Points, in no order, along strands that fork, close into loops and pass close to each other.
(in the rows, 128 means zero)
Points whose rows are less than 146 apart are linked; no others are. Some points are linked to none.
git: [107 131 178  98 135 205 160 163 110 194 163  85 137 142 136 141 117 141
 123 165 126 126 132 137  76 123 126 118 108 155 151 132 100 150  78 112
 169  96 120 184 161]
fus: [172 131  82 152 148  73 133 141 188 139 108 158 107 136 149 107 132 120
  92 132 145 162 134 134 152 153 170 135 165 105 138 110 123 113 185 119
  55 160 133 130 112]
Mepo: [146 116 123 149 135 140 115 134 129 120 106  89 127  92 157 120  76 102
 139 144 163 113  99 110 131 123 116 135 209  95 161 144 102 143 148 142
 157  88 141 102 170]
fepof: [135 171 164 112 143 190 169 195 125 203 169  81 117 128 158 155  81 128
 120 164 103 137 135 133 117 156 117  93  96 133 154 108 106 151  95 122
 153  71 128 160 112]
von: [128 150 192 118 135 171 158 146 143 133 135  95 149  97 183 134 116 130
 159 146 139  67 164  80  82 113  67 154  44 123 104 155  81 150 143 157
 154 101  74 197 196]
mun: [142  79 176 161 152  76 119 116 122 116 111 158 119 101 154 103  86 118
 106 141 184 103 165 109 117 118 117 192 117  85 143 164 129 143 122 164
 131  94 132 106 171]
kat: [178 128 133 147 121 136 124 211 156 122 122  96  91 154 150 123  75  76
 108 140 178 149 110 135 150  82 164 115 178  92 197 123 111 142 160  97
 138 115 144 127  84]
vikab: [107  84 153 133 121  91 130 120 102  74 153 188 105 172 132 131 150 112
 126 121 159 158 156 150 139  73 165 150 100 116 165 134 174 130 105 110
 147 138 145  78  48]
Gufo: [132 124 190 123 130 139 188 188 109 183 162 106 133 108 143 140  51 169
 111 143 140 136 125 106  93 160  97 184  91 115 118 127 141 133  77 158
 159  55 155 128 135]
dusob: [167 109  87 153 152  59  84 107 130  64  85 202 119 119 150 130 158  45
 121 131 124 108 147 117 179  81 115 119 150  72 142 153 149 119 126 141
 160 138 120  82 124]
tof: [131 119 133 138 110 124  81 107 114 110 108 160 124 125  62  77 208 109
 167 119 164 126 194 138 124 105 131 155 131 142  96 179 142 122 139 163
  94 196 114 181 129]
zilad: [ 65  91 100  99 121 107 134 122 165 158 160  74 119 130 126 126 118 132
 126 135 107 167  89 144  92 147 158 128 179 145 145  96 124 118 129  97
 110 108 131 117 146]
gisu: [114 153  53 123 102 142  67  84 179 140 112 130 156  96 112  86 183 112
 146 126  90 133 113 147 148 128 111  76 181 142  99 135 109 129 142 112
 109 176  58 164 151]
Dak: [ 97 108 123 135 161 127 167 101 114 144 132 139 182 144 166 149  96 204
  80 147 120 117  77 161  30 135 126 136 114 132 141  96  84 102  81 116
 138  82 126 115 177]
beme: [130 115 183 133 123 153 118 183 142 129 138  81  84 132 140  90 130 115
 136 147 181 121 159 136 119  94 154 148 142 118 158 155 103 138 141 118
 134 131 117 171 156]
gorag: [ 95 100 163  85 112 155 134  92 116 111 153 109 127 113 112 116 151 154
 164 135 151  76 180  96  64 134 102 164  76 155  79 164 127 155 131 143
 130 139  79 195 151]
peno: [140 117 125 146 139 139 156 159  92 144  87 118 120 147 105 113  86 130
  85 125 180 166 153 142 125 125 165 151 172 140 140 112 129 113 129 152
  88 153 199 154 113]
far: [ 74  84 110 110 145 100 144 115 145 158 161 111 142 142 153 128  90 175
 103 143 112 127  75 160  43 151 155 141 149 132 146  81 109  80 116 104
 119 108 136 113 153]
vona: [105 123 189 112 109 116 128 166 146 119 148  85  89 144 137 148 162 160
 151 113 145 101 180 111 117 117 147 151  45 125 117 120 149 127 172 112
  89 155  72 201 100]
dusi: [135 156 152 130 138 165 186 197 157 190 137  52 124 139 149 155  82 153
 123 153 130 111 153 125 115 172 127 120 102 133 108 116 109 136 176 127
 112 130 119 202 141]
Balus: [171 163 107 161 149 127 136 106 109 114 113 152 162 121 149 164  99 142
 108 124  95  99 106 112 164 149  81 135 105  93 155 123 126 145 126 133
 169  81 135  49 132]
luki: [ 81 146  87  79 127 175 155 122 109 197 131  99 178  92  98 147  70 171
 152 123  66 118  95  97  90 222  73 124 157 166  79 123 135 144  82 160
 142  74 133 141 172]
bizaz: [ 91 106 130 154 136  46 140 115 149 132 176 177 136 132 187 115 128 169
  91 131 117 112 124 142 130 159 149 146  65 102 113 106 138 105 134 124
  85 127  90 100 135]
Pakas: [ 91 120 163 101 109 177 152  79  80  91 127 110 134 132 106 162 119 145
 188 113 124 107  97  87  89 114 135 137  97 161 115 128 140 145 112 127
 164 104 157 109 126]
puz: [135 136 185 138 143 147 143 144 137 159 145 114 112  94 151  99  94 147
 131 136 173  72 190  78  89 120  83 178  89 105 117 187  93 141 135 164
 127 104 105 185 193]
Mepok: [126 149  95 132 109 144  38 106 181 117 123 111 137  97  94  66 226 124
 182 114 101 122 142 145 130 108 115  84 153 148  82 184 103 141 166 118
 101 190  53 182 151]
Beg: [108  76 166 120 126  67 107 114 136  65 125 151 102 147 107 104 181 145
 182 106 167 136 166 135 121  88 190 157 114 130 141 129 157 120 167 126
 111 180 115 149  91]
Faneg: [106 123 160 120 128 135  91 124 147  84 153 101 101 154 171 142 149 141
 161 129 130 102 126 122 132  98 162 121  91 125 159 118 114 135 157  87
 123 140 101 133 131]
Ras: [137 145 152 128 100 171  95 131 105 106  77 129 131 123  78  94 171 107
 134 131 163 101 188 113 140  91  86 137 124 134  83 177 129 134 119 160
 113 173 127 192 129]
tob: [111  91 168 158 152  47 149 154 138 122 171 152  98 155 184 131  90 166
  93 120 138 121 126 151 138 146 157 162  52  77 141  98 146 118 154 119
  87 108 117  98 110]
Gepi: [ 89 122 111 114  88 188  96 116 118 116 125  66 120  75  45 140 128  92
 205 110  93 122  73  97 129 151 149  84 177 166  79 139 162 162 130 118
 150 119 145 133 138]
darug: [119 171 119 101 112 189 165 120 111 164 112  85 159 107 107 172  93 169
 140 132  84 109 123  87 116 180  73 129 102 169  84 131 122 135 122 144
 144 102 136 153 158]
pir: [181 174  85 152 110 145 106 131 169 112 111 114 112 103 112 143 136  58
 125 116 101 141  68 127 233 121 135  74 192 109 119 139 136 141 149 106
 140 117 135  85  77]
Los: [209 195  90 142 157 150 122 123 117 122  29 159 167 141 135 161 109 139
  88 139 117 126 131 135 144 121  91 110 138 120 114 149  96 130 161 150
 120 146 146 135 130]
tebo: [ 80  91 159 121 136 157 146 107 107 117 134  90 139 120 128 120  90 146
 142 153 162 141  84 122  48  91 154 153 162 152 159 103 115 114  68 125
 167  88 179 125 170]
did: [123 145 164 113 140 145 123 130 140 115 137 102 119 134 181 128 141 139
 159 137 140  79 153 100 112 103 123 143  66 123 120 151 104 133 158 114
 126 117  74 166 172]
totik: [139  85 147 144 163  86 119 147 108 131  97 167 144 180 126 120 159 139
  76 143 158 188 160 181  97  91 189 140 149 130 180 116 124 111 128 101
  93 184 148 168 116]
pezup: [167 119  81 151 166  51 129 128 141 148 109 174 137 164 174 133 140 146
  53 138 133 156 134 185 146 144 165 126 134  94 136  98 124 107 164  96
  82 152 131 122 104]
dubu: [108  94 183 133 140 127 139  97  82  83 100 137 116 164 139 161 105 172
 138 126 181 103 161 106  58  88 138 174  78 148 138 128 122 107 134 131
 146 124 159 145 142]
salof: [ 64  83 181 116 137  65 167 109  81 128 179 163 107 145 116 116 123 162
  92 126 135 154 115 187  94 126 169 155  88 130 143  91 170  88  78 158
 120 130 159 100  96]
giga: [145 137 116 139 123 118 130 131 134 118 135 123 132 110 148 148  95 125
 132 119 118 133  94 122 156 157 120 106 132 107 146 115 139 118 133 120
 126 113 137  73 117]
gof: [168 120 120 155 140 109  73 141 136  95  81 153 105 148 120 103 169  74
 123 129 153 149 163 147 166  86 156 137 155 106 150 140 144 113 160 139
  95 177 128 141 105]
Rapam: [163 190  80 126 132 144 118  87 126 108  80 136 156 101 104 159 137 120
 133 107  73  99  94 100 176 154  78 108 144 131 101 133 126 133 146 132
 137 129 118 100 152]
Birik: [ 92 117  72  99  89 147  95  84 113 144 145 117 155 101  60 110 147  93
 132 121  71 143  77 150 122 142 124  75 196 178 106 118 142 129 105 124
 138 145 136 120 134]
Legan: [115 143 125 134 123  77 109 102 169  99 164 160 109 114 146 120 149 157
 138 115 116 115 146 120 162 143 130 140  84 106 129 139 147 119 140 136
  94 132  75  88 119]
Nef: [100 126 149 104  96 173 150 119  90 152 179 110 143  72 109  89  96 130
 167 125 126 120 102  83 108 154  83 148 125 134 116 151 130 171  47 167
 197  71 136 118 174]
med: [130  96  65 125 157  70 130 106 149 121 126 159 148 143 156 122 150 142
  69 134 111 159 116 182 104 133 156 111 173 146 138  76 110  97 142  85
  85 154 131 132 119]
suvat: [130 125  83 121  93 118  99  64  89  97 129 171 163  91  90 109 149  88
 120 120 100 115  94 131 144 107 100  93 156 153 121 122 154 154  66 140
 164 120 149  69 119]
fev: [134 116 115 142 141  91 139  65  79  88  91 202 179 123 121 157 134 173
 103 120 122 108 123 118 118 129 104 148  99 133 109 115 134 122  96 148
 146 119 159  66 125]
tizir: [125 181 140 120 121 134 163 111 129 151 145 122 141 126 127 166 145 168
 128 120 101 114 159 109 151 173 104 127  45 139  92 128 152 121 135 142
 124 137 118 144 115]
faka: [115 116  37 129  96  99 104  96 144 137 114 120 139  97  83  92 136  96
 125 122 102 147  81 130 156 160 141  85 204 142 111  98 137 123 135 109
 118 150 125 114 131]
Mazod: [145 141 150 140 143 146 173 170 140 171 124  92 131 111 161 113 106 146
 116 142 165  99 172 115  98 155  95 144 119 122 113 141  85 133 147 142
 112 119 111 170 172]
datin: [181 109 144 158 150  72 157 167 119 125 152 209 108 168 172 163 118 104
  84  98 143 163 139 157 167  93 153 143  76  77 146 110 162 125 130 120
 142  85 153  50  50]
tifef: [106 119 156 117 127 125 132 114 103 148 150 137 133 133 126 108 146 154
 109 131 136 118 176 132 109 126 122 151  95 147 120 137 122 124 101 132
 119 144 112 140 150]
Muki: [152 122 136 151 153  92 123 119  98 127 143 185 148 146 183 135 114 103
  73 162 124 116 123 159 122  84 103 128 110  94 170 130 120 144  58 132
 183 102 129  73 124]
Zabi: [102 187 111 105  95 171 130  88 117 113 132 127 156 102 105 155 129 147
 171 103  77 105  93  91 177 173  87 105 104 151 112 127 149 131 121 115
 147 119 117  95 136]
Maru: [ 98 145 105 115  96 151 108 109 129  86 135  83 118 106  78 154 149  84
 174  96  97 129  71 104 179 120 150  81 167 158 109 124 159 143 145  99
 128 145 140 111  88]
Gotoz: [148 112 128 124 110  90 121 146 128 101 152 171  95 134 133 111 145  83
 120 104 154 150 149 131 187 109 160 137 133  96 142 138 175 120 131 139
 129 125 155  77  51]
fet: [137 133  89 140 140  52 107  78 151 115 120 186 148 101 135 105 130 125
 122 110 123 114 141 102 168 136 107 135 109  95 106 142 143 128 149 156
 108 134 111  72 139]
vivam: [121 111 116 132 102 117 129  98  84 143 167 142 151  99  85  89 112  79
 123 126 110 146  75 139 139 141 100 116 185 136 142 124 162 136  40 139
 176  99 154  66 120]
kope: [ 85  89 138 116 145  50 147 118 117 164 194 170 131 160 144 104 131 139
  64 139 119 154 104 202  85 134 148 140 110 115 163  92 132  82  75 135
 117 113 152 113 115]
mus: [137 158 106 122 153 102 172 169 126 191 159 166 133 163 140 141 116 164
  53 145  68 174 109 197 139 154 134  96  98 135 136  88 117 102  86 107
 120 111 151  90  85]
kipib: [147 149 129 153 128  92 131  82 103 109 107 193 163 105 133 152 123 138
 111 101 122 112 132  88 158 139  88 145  83  94 120 139 150 108 122 166
 122 117 134  56 119]
Rinan: [154 193  87 113 140 115 153 193 154 186 153 124 103 156 156 168 117 151
  79 136  67 188 107 177 178 181 142  76 127 145 131  93 121 119 120  90
 100 123 130 102  69]
Vem: [138 122 113 154 133 104 135 140 137 141 147 109 117  76 147  92  75 102
 119 135 129 121  99  94 158 164 110 157 163  94 156 131 132 138 127 128
 133  83 121  76 148]
kipi: [173 150 142 152 128 166 124 132 117 135  69 137 136 108 111 109 128 129
 105 144 146 102 194 117 127 112  68 157 123 148  81 179 100 148 123 171
 118 142 124 191 160]
baked: [ 57 118 137  78  96 137 134  82 155 136 214 121 142 115 118 135 141 162
 177 101  72  90 121 116 109 143 105 140  74 163 111 131 137 147  96 138
 154 103  69 105 139]
roz: [ 79 100 144  99  95 131  97 162 162 150 194  86  86 113  81  76 187 148
 189 107 124 140 173 138  97 127 155 133 136 148 120 143 110 141 144 126
  95 156  84 175 144]
buv: [139 153 131 138 129 172 124 131 143 130 104  97 137  81 151 117  95 102
 165 133 148  78 116  82 139 148  83 138 150  84 123 169 101 156 141 158
 139  98 124 133 192]
fif: [124 136 195 109 130 187 125 166 111 128 144  97 130 156 158 113 116 129
 125 151 161 122 172 123  74  81 152 132 121 144 159 137  89 145  99 109
 160 113 126 189 161]
fup: [142 142 128 127 112 172 102 106 131  85  80 106 145  99 109 122 128 130
 168 113 151  96 130  80 125 132  84 157 143 126 105 172 116 137 170 144
 129 128 121 130 179]
dagis: [109 122 135 111 119 135 154 100  99 140 174 141 152 113 124 122  94 124
 111 141 105 145  98 150 107 117 109 131 127 130 166 106 134 123  40 137
 184  87 158  72 116]
Kupog: [116  85 165 124 131  79 134 100  85  97 142 183 117 160 116 161 134 138
 111 122 133 160 121 148 128 117 165 151  90 145 134 102 173 108 104 138
 134 134 170  80  74]
lonir: [209 180 123 143 150 164 137 176 170 124  55  97 120 151 184 179  98 117
 113 141 122 117  98 117 161 136 116 113 143 114 149 141  86 141 205 115
 117 121 130 136 143]
Pafop: [179 207 124 163 155 130 178 160 152 136  93 136 140 122 169 197 118 159
 109 116 114 104 157 112 186 168  94 134  65 110 103 137 126  99 179 133
  94 137 115 134 112]
fozu: [ 94 109 101 112 151  64 135 123 144 153 175 146 118 160 145 107 152 143
  74 141 103 175  96 196 104 129 183 109 131 129 168  67 117  86 108  94
 110 146 120 134  97]
Bef: [135  88 177 161 119  35 146 161 134 136 171 195  93 172 163 121 127 130
  87 100 155 156 146 168 171 133 170 167  58  84 119 119 156 114 122 112
 112 112 147  90  55]
nuzod: [107 152 178 107 118 161 159 186 185 171 162  56  81 137 142 133 138 155
 150 139 126 105 190 108 116 140 136 137  71 118  97 133 115 134 185 118
 100 138  81 222 136]
Zom: [107 138 172 103 106 189 179 163  94 173 149  95 148 108 112 137  69 161
 150 154 123 125 100  79  94 158  87 149 111 137 125 112 131 138  62 139
 191  62 161 121 155]
Dokuf: [154 109 108 159 143  55 110 104 128  77 109 183 112 135 167 163 144  84
 103 115 126 121 118 137 147  92 128 128 117  81 152 117 142 112 123 122
 153 119 130  56  95]
mif: [103 140 108 104 109 169 127 100 104 129 127 106 143 126  88 146 123 102
 139 117  88 160  70 132 162 141 137  75 173 165 122 109 145 140  98 113
 146 120 158 108  89]
Lib: [184 132 114 166 152 110  72 114 126  62  58 185 136 122 146 130 147  70
 133 128 156 105 135 105 174  71 100 133 144  94 112 191 147 129 136 168
 128 133 129 108 136]
Moro: [117 124 162 122 113 166 107 188 138 128 179  83  98 117 149  87 118  74
 168 138 158 123 128 116 149 106 156 120 155 106 172 137 114 156 139 121
 138  98 132 135 139]
fol: [ 96  60 161 127 134 143 133  93  90 106 117 115 130 137 134 118  99 158
 130 139 173 121 134 104  43  82 150 180 136 155 139 115 119 132 113 136
 146 135 154 130 164]
Bagit: [ 80 128 137  87 100 168 123 132 134 161 166  90 101 116  94 121 166 146
 171 109 121 108 167 122  89 147 114 133  83 165  87 151 138 136 160 112
 106 160  79 193 126]
mes: [209 141 150 159 186 124 141 183 144  75  71 133 116 175 192 180  87 128
 113 133 160 124 135 141 136 103 146 134 123  73 162 137 110 143 174 120
 140 102 145  81 106]
vobu: [120  79 102 139 149  83  75 120 120 124 104 189 143 151 126  69 191 135
 101 152 145 149 185 187  98  98 172 132 163 129 166 122 123  97 146 109
  84 197 111 163 143]
duzuv: [114  59 127 143 149  69 127  66  67 100 118 214 144 138 123  88 133 170
  94 146 167 127 141 149  62 116 132 180 125 152 116 126 141 103  75 150
 120 116 144 118 155]
nera: [123 171 144 119 134 140 173 149 131 189 161 116 143 113 113 134 125 153
 112 130  90  95 186 110 134 164  86 144  53 140  74 153 120 133 117 151
 120 134  95 200 143]
sig: [146 147 164 124 124 157 185 186 115 130 112 102 107 181 101 192  76 151
 120 108 135 152 128 126 136 142 160 131 105 144 118 107 130 121 145 116
 125 117 195 149  77]
pekeb: [113 148 117 117 108 124  49  85 135  98 121 143 149 104  76  94 229 121
 179 107 111 117 162 126 157 121 104 118 122 140  85 158 132 125 142 140
 111 189  82 165 126]
gur: [ 97 113 163 103 109 188 166  93  99 104 117 108 138 120 104 168 125 176
 177 110 127  80 135  73  74 121  97 158  62 175  95 143 120 148 125 141
 156 121 129 162 160]
gulap: [110 108  55 127  97  68 134 126 146 165 140 130 125  77  92  91 112 102
 116 125 106 159  73 126 135 194 125 124 205 119 116  97 157 128 114 133
 115 117 148  77 130]
megu: [ 84 138  84  88 112 152 144 128 117 206 160  83 140 105  97 118  99 151
 142 130 111 138 105 123 110 191 104 112 170 164  97 117 120 124 112 139
 114 112 119 143 163]
fofo: [114 126 182 124 136 140 161 135  98 110 132 103 116 162 121 184 105 149
 137 122 141 142 152 127 104 103 141 140  86 145 143 111 139 123 128 121
 124 138 166 125 109]
Nodug: [110 114 103 121 128  91  73  78 118 134 138 187 171 136 120  82 220 153
 113 143  99 128 155 165 115 118 123 103 118 146 112 133 140 110  93 112
 103 156  78 143 128]
Sevap: [119 106 162 120 124 127  64 137 129  97 112 148 121 140  96  73 221 144
 178 113 157 107 198 139 118  94 136 153 107 132 121 149 125 104 157 115
  86 205  65 198 134]
lil: [154 141 175 157 129 140 152 167  93 135 118 159 105 164 119 154 128 134
 117 117 160 149 186 129 169 105 134 157  88 109 109 163 155 121 136 159
 128 145 149 138  66]
lafuf: [ 89 105  84 119 124 135 133 108 134 125 145  91 124 141 119 137 116 115
 130 123  96 166  68 155 123 137 180  96 193 150 162  75 138 113 130  85
 136 132 155 109  99]
lenak: [152  95  64 165 119  51 124 130 169 134 135 168  95 107 134  67 169  71
  95 111 135 170 144 148 168 150 161 133 178  69 122 104 144 121 159 132
  96 156 132 125 112]
Pekos: [ 88 130 130  99 153 151 183  77 113 169 133 116 181 132 130 151  88 221
 124 135  84 122  73 129  37 159  95 140  84 164 100  94 114  94  73 140
 155  83 144 115 166]
givak: [148 158  58 139 115 126  97  62 121  88 115 167 175 110 129 152 146  99
 114 131  92 106  88 125 181 132  91  96 136 136 116 116 126 144 123 126
 161 137 115  70 127]
kino: [165 145  93 132 146 152 108  81 119  73  30 122 162 124 123 145 114 139
 129 124 150  99 115  90 102 119 108 134 170 149 104 134 123 119 165 125
 120 140 147 123 173]
Kot: [152 127 113 144 152 117 106  76  99  87  62 169 163 137 139 133 124 147
 118 140 149 102 144 116 100 106  93 132 135 140 125 155 121 119 102 149
 147 123 143 117 161]
zubiz: [ 88 128 134  84 102 195 157 123 102 148 107  78 141  90  79 164 112 158
 192 107 115 102 111  58  79 175  90 142 106 180  58 132 143 155 122 146
 141 119 140 159 153]
bur: [ 64 100 101  90 115  99 149  59 111 132 161 139 161 110 109 135 121 196
 150 104  89 109  87 116  69 182 112 146  98 186 107 105 148 102 124 153
 114 115 113  88 136]
tuv: [139 167 123 108  87 144 128 147 155 140 137  83  89 101 132 137 107 115
 159 100 125 131 104  89 183 153 117 104 136 113 119 139 151 136 161 116
 116 104 140 109 125]
Duku: [ 49  78 158  87 123 160 159 105 101 103 156  95 110 123 108 131  82 143
 186 121 153 134  86 108  67 135 148 142 132 165 138 102 153 125  88 134
 166  85 162 112 138]
Dip: [233 172 117 163 151 145 144 179 153 116  69 138 119 146 176 188  97 106
 106 107 134 125  95 123 182 125 124 120 148  86 147 141 116 132 194 115
 129 108 144  81  84]
vav: [123 110 195 118 151 128 134 171 114 106 115 117 115 181 137 148 166 146
 140 124 160 111 198 135 128  91 160 151  68 136 133 125 146 112 174 118
 102 181 121 200  99]
kota: [147  87 118 140 154  81  60 109 102 117 105 223 140 168 134  80 218 127
 108 149 132 145 181 162 133  89 142 128 110 121 134 146 143 108 114 112
 104 185  98 158 134]
Fene: [148 174 147 137 148 131 159 170 112 182 170 136 135 163 158 151 115 151
  65 152  78 153 123 174 130 141 126  95  68 113 155 116 104 132  78 102
 159 109 118  76 107]
Zariv: [100  97 147 145 138 100 136 151 121 170 157 136 111 124 137  57 103 119
  82 163 171 158 159 169  89 123 134 161 163 120 149 123 112 114  93 149
 112 109 152 144 166]
fotut: [ 87 119 156 107 118  95 110 123 164  78 159 128  90 158 126 159 175 132
 180 111 143 125 134 114 144 102 187 129 102 142 153 104 158 125 176  94
 102 168 126 124  81]
Gedo: [152 174  90 110 151 135 158 169 141 174 114  99 116 160 127 189  77 129
  95 120  89 182  92 152 151 168 150  86 151 146 139  86 133 132 149 100
 113 148 165 131  94]
fef: [137 144  58 124 128 132  77  92 144 138 128 158 147 134  91  97 200 125
 112 132  85 142 138 169 148 127 135  89 166 167 117 126 118 106 128 105
 101 177 108 138 136]
toz: [169 142 117 134 129 180 140 158 123 171  93  95 124 142 100 114  93 108
 105 141 160 158 142 121 147 147 127 125 178 134 122 139 115 144 132 146
  99 147 168 151 125]
Kubot: [168  97 122 153 132  66 131 133 126  97 134 196 122 157 159 174 111  79
 108 101 132 147 113 139 173  81 139 131 126  78 154  93 145 146 109 105
 185 113 152  42  41]
talen: [ 77 125 133  79 102 144 114  86 144 130 186 111 137 130 114 131 156 129
 179 120  80 121  75 120 134 140 134  98 116 160 137 104 128 143  97  92
 156 115  88 112 116]
moki: [107 110 109 128 132 101 135  85 114 139 160 165 150 133 160  96 140 105
  89 150 112 115 113 152 113  98 116 123 134 128 159 117 136 113  47 127
 163 111 125  88 133]
guve: [127 109 194 121 138 129  86 137 118  75 113 124 110 172  98 117 215 115
 178 116 156 124 186 125 135  65 149 124  96 127 131 149 161 113 155 116
 117 188 113 181  99]
gevu: [133 105  78 157  91 115  39 107 180  77 115 109 112 116  87  68 225  64
 182 114 119 137 120 156 159  91 154  81 205 100 132 115 111 142 150  95
 117 200  68 180 136]
vukez: [106  78  87 147 106  62  94 126 142 118 142 156  88 109 105  71 155  76
 128 130 146 139 140 134 145 129 142 155 152 105 151 132 132 129 139 159
 120 147 125 113 124]
Gube: [ 94 101 168 125 130 132 171 174 109 183 160  87 103 115 129 107  63 135
 100 167 160 155 133 154  86 145 128 154 142 131 133 119 125 136  85 155
 134  77 170 138 149]
pafet: [117  76 103 151 108  77 118 132 143 161 174 133  99 105 112  55 141  97
 113 145 146 151 126 165 120 142 155 130 192 119 149 119 130 126  97 155
 119 137 137 120 152]
Mirus: [174 162  95 139 150 185 128 159 172 113  74 101 111 132 132 139  98 105
 115 135 135 129  94 121 169 126 143  86 195 115 145 128  91 131 192 118
 118 140 115 163 153]
nunal: [192 120 125 178 157  84 156 160 114 145 129 197 148 132 180 129  69  98
  59 166 163 133 132 159 147  98  97 145 116  62 170 136 114 144  88 133
 178  79 147  52 120]
Mok: [194 182 113 170 149 194 117 131 111 123  50 120 170 132 132 150 116 134
 117 151 142 110 150  94 121 110  69 116 133 136 102 172  99 126 144 161
 141 142 152 173 160]
Vif: [184 129 154 160 165 125 103 180 151  93  84 139 105 169 178 162 123  85
 127 144 191 123 139 143 158  63 159 129 153  83 184 149 106 145 156 113
 146 115 143 126  89]
fal: [143 161 120 106 121 172 160 143 134 124  92 101 129 158 106 180 111 136
 126 106 102 158 118 110 146 144 156  81 148 158 121 104 129 124 171  93
 103 129 166 142  99]
zorer: [ 99  96 115 132 116  90 108 151 152 165 167  92  78  99 117  77 156 142
 149 117 147 153 170 146 106 151 178 140 141 127 118 131 132 121 169 135
  76 154 118 155 144]
Zir: [124 144 134 129 115 156 101 125 134  84 110  77  89 103 109 126 134 105
 201  86 157 111 120  71 158 143 120 134 145 112 107 148 152 134 165 144
 132 140 129 119 132]
Ren: [109 120  99 117  96 133 127 161 169 188 158  73  96  93 112 100 116 126
 150 135 115 146 138 121 130 166 140 128 167 143 110 146 128 132 139 141
  95 124 103 145 151]
debab: [177 129  88 162 137 134 130 167 154 151 111  89 128 133 141 120  98  82
 102 148 145 147  88 147 152 120 154 103 226 108 175 108  96 130 164 100
 131 144 129 120 123]
sot: [151 196 118 127 118 155 158 167 150 158 108 106 100 129 129 167 120 150
 117 128 114 134 154 113 170 175 112 105  87 126 101 122 136 122 167 142
  93 154 111 150  99]
Rafi: [179 161 128 139 156 141 128 134 128 105  80 141 140 167 153 171 138 136
 108 137 140 110 152 148 132 113 119 110 115 120 142 145  93 136 143 115
 111 153 113 143 130]
Rir: [106 101 137 113 150 115 150 135 112 122 108 148 131 176  92 111 127 135
  90 117 162 185 152 182  96 122 190 147 161 161 153  94 139  88 127 127
  78 165 178 153 102]
dizi: [ 82 133 113 113  75 128 126  74 122 117 182 105 141  91 105 121 135 119
 173 110  87 120  84 107 164 166 119 109 137 128 122 121 169 140 111 138
 150 116 117  73 124]
Bogi: [118 152 165  96 114 193 149 151 160 177 165  97 133 101 140 120 140 136
 152 137 118  86 170  95 123 134  61 128  71 148  98 167 107 154 141 133
 145 126  73 224 170]
zogoz: [194 165 117 146 142 170  98 127 138  53  36 122 134 141 132 180 128  70
 140 112 125 124  80 110 179  76 129  88 192 108 131 150 120 129 168 109
 151 138 149 120 110]
gorov: [ 58 117 137  75 118 156 163  88 105 151 177 116 159 111 124 153 108 185
 160 107  92  97  91  87  71 166 105 151  78 175 100 103 129 126  91 155
 151  86 115 121 156]
tafab: [164 192 155 138 128 192 159 179 115 180 143 118 142 159 141 165 106 135
 107 165 102 135 121 150 155 134  97  89  83 133 138 133 107 149  90 127
 162  96 121 131  97]
rirur: [ 98 133 150 101  95 205 123 120 101 125 137  85 114  82  88 117 109  93
 189 126 104 122  87  83 134 151 106 116 146 153  95 157 129 167  96 136
 171  69 150 118 146]
sez: [130  84  82 154 101  71  57 138 185 111 139 108  78  74  81  52 163  72
 163 123 135 155 141 130 135 122 165 115 195  78 139 123 125 131 160 156
 111 170 113 140 135]
kobat: [166 167 114 126 145 175 108 110 150  69  62 115 138 164 151 177 150 109
 151 124 134 111 114 126 163  72 130  88 140 133 147 147 103 146 166  90
 134 155 123 143 118]
Neso: [165 150 109 161 140 188 108 140 133  78  63  96 133 117 122 137 119  62
 134 117 132 145  59 118 159  86 149  65 224 134 143 133  97 151 164  92
 133 131 150 137 135]

A tip is a point with one link. Name the tips that can be reached along the links from each point below, in the order of the rows.
vona => Pafop, toz
tafab => Moro
givak => Gotoz, gulap, bur, nunal, sez
Zir => Lib

How many points has the smallest loop of links through each point below? Write - if it is on no loop.
Mepo => 7
gur => 10
moki => -
guve => 12
Vif => 7
